Each row is a point on a landscape with many valleys, with its height.
A ball rolls from a point to whichever of its 2 nearest points has the largest drop for the distance, and stops where none of them is lower. Distance is the straight distance between rows; heights are no part of it.
j_188 h=536: [ 5  0  5  9 -6 20 -1 45  5 17  5 15  6  9 16  6 40 -1 31 27 27 30 35  6
 -5  4]
j_433 h=182: [ -5  17  22   2  24   4  35 -11  -3  17  -4   1 -13   2  -8  17  -9   8
  25  -2  -1 -19 -28   2  25   6]
j_670 h=274: [  6   6   7  21 -21   8  27 -25   1 -17  42  -3   4 -23   2  39  17   8
  -3 -26  31  -7  -2  11   8   5]
j_937 h=175: [-21  14  18 -27  -7  -5  -5 -43   3 -24   1 -30 -27 -26 -27  24  28  -9
   3  -1  19   6  -6 -11   4 -21]
j_650 h=206: [  3  27  20 -28   5 -15 -16   7  19 -36   2 -14 -31  11  12  -9  20  -1
 -18 -14   7   2 -11  22   0  -1]
j_643 h=413: [ 13 -19  -2  -1 -18  -2  -5  41 -16  16   6  -4   5  30 -16 -13  25  14
  18  11 -28   5   8   1 -38   2]
j_231 h=460: [  3   6 -31 -13   5  38 -12   0   8 -13 -28  -2  -7 -16  27  -4 -23  10
 -24 -11  16 -20  -8  11   9   2]
j_722 h=349: [ -3  10  -2  -1  32  -6 -10  25  24  -7  21  27   0 -10  16 -14  44 -20
  53  -6   5  30  15  11   6 -20]
j_780 h=892: [ 35 -30   8   8 -11 -12  -1 -11 -22  -4   5  -4   0 -17   0  -5   0 -33
 -29   8  17  17   5 -20 -18  -3]
j_580 h=276: [  2 -11 -17   6  -6 -27 -17  29  -8 -18 -20  18   6   3  -7 -20   8  13
 -30 -19   2  -5  -3  -7 -13   8]
j_837 h=560: [ 25  46  25 -22 -14   4  18   2  -5  22 -46   2  -7  -1 -16 -14 -19  28
 -44   2  -8 -25 -13   8  11  24]
j_609 h=464: [-20 -13  -5   6  -6 -26 -17 -23  13 -23  14  14  13  -4 -19  -7  15 -10
  12   0 -14  23  10  -5  14  -7]
j_221 h=81: [-13  29 -12  -5   6  19 -19  -9  21  -8   2 -54 -13 -26  24  20 -11 -33
   4 -15  22   0 -12  -5  40  -6]
j_27 h=463: [ 10  16  10 -28   5 -19   5 -12   4 -15 -61  -1 -34   1   9 -31  26 -23
   3 -24 -10 -31  -8 -13 -12  18]
j_348 h=649: [ 14  10 -12 -20 -11  20   3  11  -2  10 -12   0   6 -15  22  31  -5  -7
  17  20  16  36  16   8  30  11]
j_281 h=556: [-27  10 -29  45  35 -10 -10  -8 -12 -33   1  15  -1   5  25  -3   5  19
 -28   2  16  17  25  -3  -5   8]
j_120 h=296: [ 10  -9  -9   3 -21  10   2  -8 -20  -4 -40 -21 -14 -14 -38 -17 -29   3
 -25   2   8 -39  14  -7  -2   9]
j_498 h=603: [ -8  -3  19   0  30 -50 -23  -7 -20 -28 -24  37  -8  19   2 -27  14 -12
  28 -12 -45 -26  -1 -21  16  24]
j_201 h=836: [ -7 -25  10  17  19  -5  17 -39 -26   0  26  44  13   9 -11  -1 -12 -13
   9  21  -7  10   2  -7 -14  -4]
j_308 h=933: [ 12   8  24 -17  20  -9 -32   1   3   9  -1 -19  -1 -17   2 -11 -23 -36
   2  18  13  18  26 -32  23 -18]
j_527 h=596: [ 22  18  29 -17  -3  23   4  15  -7  28 -19 -14  -8  27 -17  -9 -23   9
 -15  31 -10 -20 -13   2   5  -4]
j_676 h=540: [ -4  -2 -26  -1  -4 -15  -8  42 -13  18 -15  11  11  37   1  25  -4  38
  21   9 -15  19  17  -8  30  28]
j_235 h=193: [  8   6 -10 -16  24  -9  -1   2 -27   3  10  30 -10  20 -13  10  -9  15
 -29  11   4  16 -27  21  -6 -25]
j_757 h=425: [ 18  25 -31  -2   5 -14  14  16 -17  -5 -55   3 -19  11 -23 -20  -8  21
  -8 -32 -15 -28 -11   9   5  19]
j_176 h=310: [-12  10  -2  16 -15  33  25 -28  -6   5  44 -23   6 -18  23  43  46  25
  19  -5   9 -12   1  10  -4   6]
j_567 h=115: [ 31 -11 -26   7  -8 -18   2  12  -9  -4 -35  16   7  -4  28 -16   4 -17
 -14 -15   7  12  -1  -3  -2  36]
j_838 h=248: [ 21  14  16   0  12 -13  -9  21 -20  -7  22   9   3  37 -15 -11  -1  13
 -57  18 -31  -5 -28   5 -14 -17]
j_339 h=268: [  6   5  -1  -1  35   3  -7  23 -10  -8  24  19 -17  15  -1  -5  22  -3
  16  12  10  31  -2  25  -7 -22]
j_917 h=569: [ -1  21  14 -11  28 -35  13  -4 -19  -9 -29   4 -28  24  -2 -14  10  -9
  21 -18 -10 -25   3 -19  10  21]
j_891 h=315: [ 25 -27 -20  -3   2  14   3  -3 -40  10 -16  15  11  15   4   2 -29  28
   3  11 -16  -2  22   6   1   6]
j_766 h=784: [-17   0 -16  34  26 -14   7 -13   3  -4  48   7  22 -27  19 -23  -2 -25
  27   4   0  29  37  17  -1 -25]
j_738 h=187: [  6   4  13 -23 -56 -25  -4  14  -6 -29   5 -11 -19  -1 -46  -9   2   5
  11 -11  13   7   0  14 -41 -17]
j_403 h=602: [-10   7 -34 -16  -7   3 -15  10  -4 -21  -8   0   2  21   3  22  -8  16
  18   5  -8  30  27  -5  43   3]
j_999 h=511: [ 18  25  -4 -13  23  -8  16  11 -27   5 -48  20 -28  12 -21 -21 -14  12
 -45  -4   8 -21 -10   2   6   1]
j_407 h=864: [  6 -32 -15  26  15 -29   9 -13 -27  12   2  17  14   3 -17  -4   4 -27
  -5   9  -3  22  -1 -34 -14   7]
j_287 h=581: [-12 -10   6 -12 -56  -1  -8  -5  22  14   0 -17  20  -7  -4   0 -16  27
  17 -10 -12 -27 -16 -15 -20   2]
j_940 h=408: [ 14 -35 -19   8   0  -5   6   7 -24  -1  13  22  16  15 -22 -15 -22  25
  20 -17 -13 -25  -8   2 -17 -10]
j_632 h=648: [-27 -18 -14  18   9  18  -1  16  36  24  15  25  23   2   9  -3   4 -28
  47   1 -14  15  -9   2  -2  -1]
j_907 h=289: [  1  -6  20  -1 -32 -24  -8  12   1  -6  19 -12   3  35 -33 -10  -2  28
 -65   2 -15   2  -7  13 -23 -10]
j_470 h=383: [ 26 -20  -7  -5  22  20   9   9 -27  38  19   0  20  17  12   2 -43  25
 -11  16  -7 -10  -7 -10  -9  -4]
j_984 h=663: [  1   3  22  32  13  -2  20  -8   0   2  -3  35  14  -7  31  -1   5  -4
  -8   3  11 -24   7 -14  -2  16]
j_503 h=247: [-18  10  23   6  11  34  31 -27  16   5   5  29   6   4   4  -5  -8  -5
  32  -1 -15 -25 -29  22  12   0]
j_479 h=427: [-17 -15   4 -11   6 -14 -26 -15  14 -29 -24   2  -6  -2  16  -4   2   5
 -73  -9  15   7  14  14  10   8]
j_993 h=207: [  2 -11  15  15  22  22  10 -17 -18  13 -11   7  -9  22 -10   8 -26   8
  18  30 -15 -14  31 -20  15   7]
j_841 h=477: [-14 -12 -11  22   4  -5   2  35  -4  16  12   7   4  33  -4  24  22  29
  26  15  -7  19  25  -1 -13   9]
j_698 h=442: [-16  -4 -31   7  25  18 -16  28  12  32   5  -8  17  28  14  10 -30  18
  -5  18 -13  -2 -10   1  -4 -13]
j_462 h=561: [ -8 -13  -3 -23   5  17  -9  16  15  19 -30   1  -5  26  19   0   5  -4
  17  19 -35  28   0  11  -4  15]
j_381 h=287: [ 12   4  -7   0 -25  -8  18  -8   6  36 -28 -17   9  -6 -33 -22  -3  12
 -38 -12 -11 -18 -27  -9 -33  10]
j_84 h=382: [  4   2  16 -27 -10 -17   5 -21   2 -10 -23 -13 -15 -15  26  12   0   5
 -61 -18  12   4 -19  12 -10  24]
j_947 h=484: [ -6 -13 -10   8  33   5  -8 -29   4 -36   6   9  -3  -1  44   0   5   7
 -37 -10  -9  10  28  16  14  -4]
j_163 h=135: [ 11  15  35 -22  -4  25  -7   1  12 -24  21  -7 -21  -8  33  21  18  -6
  -1  -4  10   1  -2  28  10  -1]
j_711 h=675: [  8  -9  -9  -7 -25  15  30  -9  -5  20   3 -26  10  -4   5  45 -10  -6
 -10  15   8  30 -11  -1  11  10]
j_290 h=416: [-24  11   8   7   7 -14 -10  -4  35  -7   3   7   4 -27   3  -9  42 -15
  33  -7   8   3  12 -13  25  -2]
j_108 h=548: [-22   0  21 -24 -27  -8 -20  -1  27   3  21 -39  -3   2 -15   3 -10 -11
  18  -5 -11 -21 -15 -19 -17 -16]
j_960 h=181: [ 22  -7   5 -10 -20  -5 -10 -13 -11   5 -28 -30 -12 -10 -36 -28 -12   1
 -10  -5 -21 -35  -2 -22 -44  -1]
j_668 h=610: [-20 -31   0  18  -8  10  -1  14  31  27   6   4  18  41   7  -5   9 -16
  20  22 -41  24  -2   9 -17   9]
j_958 h=691: [  5   6   8  10 -19  22  11 -19  -7  27  23  -9  18  -9   2  40 -42  13
 -23  15  17  -4  -8  -5  39  17]
j_67 h=357: [  3  36 -29 -14 -10 -19  25  23  16   3 -42 -30 -30   7 -14 -18   2  15
  -9 -32   1  -9 -29   3  -3   6]
j_43 h=619: [-28 -21   5  -4 -25  16  -3 -34  18   8  -7  -2  19 -24  -7  -5 -36  -4
  36 -15 -23 -34 -19 -15   9  16]
j_406 h=725: [ -3  10 -27  10  10  17 -15  -7  20  22  23  13  25 -60  38  -7  12 -27
  24 -17  29  13  -8  -3   0 -16]
j_38 h=384: [ -1  -3   3 -18 -12  12 -24   1   9  -8 -14 -34   0  -8  -2  -8 -35  23
 -36   0   1 -29   3   8   2 -11]
j_448 h=346: [  3   3  18  -8 -37 -10  19 -10   6  13 -12  -2   5 -10 -15  11  17   7
 -48  -8  14 -11 -29  29 -19  22]
j_773 h=622: [  6  11  44  13 -11   3  20  25  25  17  -7  22   5  -9  11 -10  10 -29
   2   6  20  -9 -11   5   6  15]
j_816 h=417: [-15  -9 -22  24  14  11   1 -25  18 -21  37 -12  12  -4  39  10  19  15
  -1  -1  -6  -7  35   7   2  -7]
j_428 h=685: [ -2 -17 -30   5   3  14  -3   8  11  20   6 -12  21 -32   9   0   9 -35
  40  -3   2   9   4 -16 -12   6]
j_685 h=618: [-31  -1 -39  45  20 -33 -28  -7  -4 -12  14  19  30  -7   5 -16   4  -1
 -27  -5  24  18  20 -31  12 -13]
j_305 h=584: [ -4  21  28  13 -12  28  -4  38  20 -12  -9  31  -3 -21  15  -9  31 -15
  18  12  30   8  13  12   2  -2]
j_601 h=355: [-40  -2 -26   3 -20  38   4 -28  21 -15  32 -36   8   0  13  42  33   5
  -3   6   2  -6  21   9  -1  -6]
j_558 h=237: [ 10   4  15 -18 -55 -23  11  -8   6 -27  25  -8   5 -15 -20  36   0  16
   5 -18  20   6   1   8  -6  -9]
j_596 h=487: [ 14  -7 -26 -13 -25  22   0  24   2  19 -10   6   8  14  17 -17   1   9
  -1  -3 -18  -1 -13   9 -32   8]
j_506 h=754: [ -3   9  -9  17  19   3  -2  10   7  36  48  13  36 -35  21 -10  -5 -28
  23  12  32  37  11   2  -2 -22]
j_651 h=512: [-18   4 -43  -3  35  20  -6 -16  -5  15 -30 -11   2  -4  27   1 -36  13
  -3   5  -7  -4 -16 -10  10 -20]
j_508 h=308: [ 12   2 -20   2  12 -19  -3  19  10 -16 -49  -4 -22 -15   8 -28  14 -45
   6 -16   8   9 -11 -14 -14  12]
j_805 h=109: [ -5   0  13 -24  -5 -24   8 -12 -10 -46  -2   1 -28 -16 -41  -1  14 -24
  21 -15  11   7 -10   0 -23 -15]
j_986 h=150: [  3  18   5  -6   0  13   0 -14  -8 -20  13 -55 -24 -30 -11  10   3 -28
  -9  -4  18  -2  -4  -3  13  -3]
j_314 h=812: [ 14  -4  10  18  26   1  26 -43 -10   4  48  20  13 -23   8   0  -9 -18
  22   6   3  23  19  22  -3 -17]
j_322 h=913: [ 19 -16  15 -19  -8  -9 -23 -13 -10  11   1 -25  -3  -9   3  12   5  -8
 -10  22   8  15  25 -26   4  -5]
j_912 h=192: [ -3   5  45   0 -10  47  12 -11   3  -8  15   3  -6  -4   4  12 -21  -6
   5   3  -6 -18 -10  41  20 -13]
j_427 h=343: [ -5   0   7  15 -25 -17  -5  29  -3   1  -7  -7   1  29 -38  -8   8   9
 -18  11   2  -5  -3  -9 -13  -2]
j_9 h=270: [ 12  27  15 -32 -15 -31   4   8   3  -7 -19 -11 -31   8 -19  -2   4  17
 -17  -7  -8  10 -29  19   2  -6]
j_775 h=478: [  6 -30  16  20  -4   1  -3  10   3  -6  46  11  20   6 -17  -6 -26  13
  26  -5  11 -13  25  -5   7  -7]
j_861 h=524: [ -1 -15   2  10  34 -23 -20  -7 -22 -26  -2  31  -6  10 -14  -5  16 -21
  26  -5 -28  10   3  -7  16  -2]
j_10 h=107: [ -9   2   5   8  38  12  10  -2 -18  26   4  21  -9  25  -8  12 -11  37
  38  15  -9  -9 -11  -9  16  -6]
j_184 h=516: [ -9 -24  15  12  -2  12  -8   7  18   6  55 -31   3  10 -20   7 -11  -3
  19  -3  -4 -20   4 -17  -6 -25]

For each start below, name the point where the ball stops.
j_498 -> j_235
j_837 -> j_163
j_685 -> j_235
j_947 -> j_805

Call two points neighbours if one is among the 2 nearest of the other. Go from one point of each pair to the other, from neighbour to neighbour, staying as low as possible. Name the highest point that can't be avoided.
j_235 and j_567 -> j_427
j_805 and j_221 -> j_937
j_10 and j_163 -> j_503
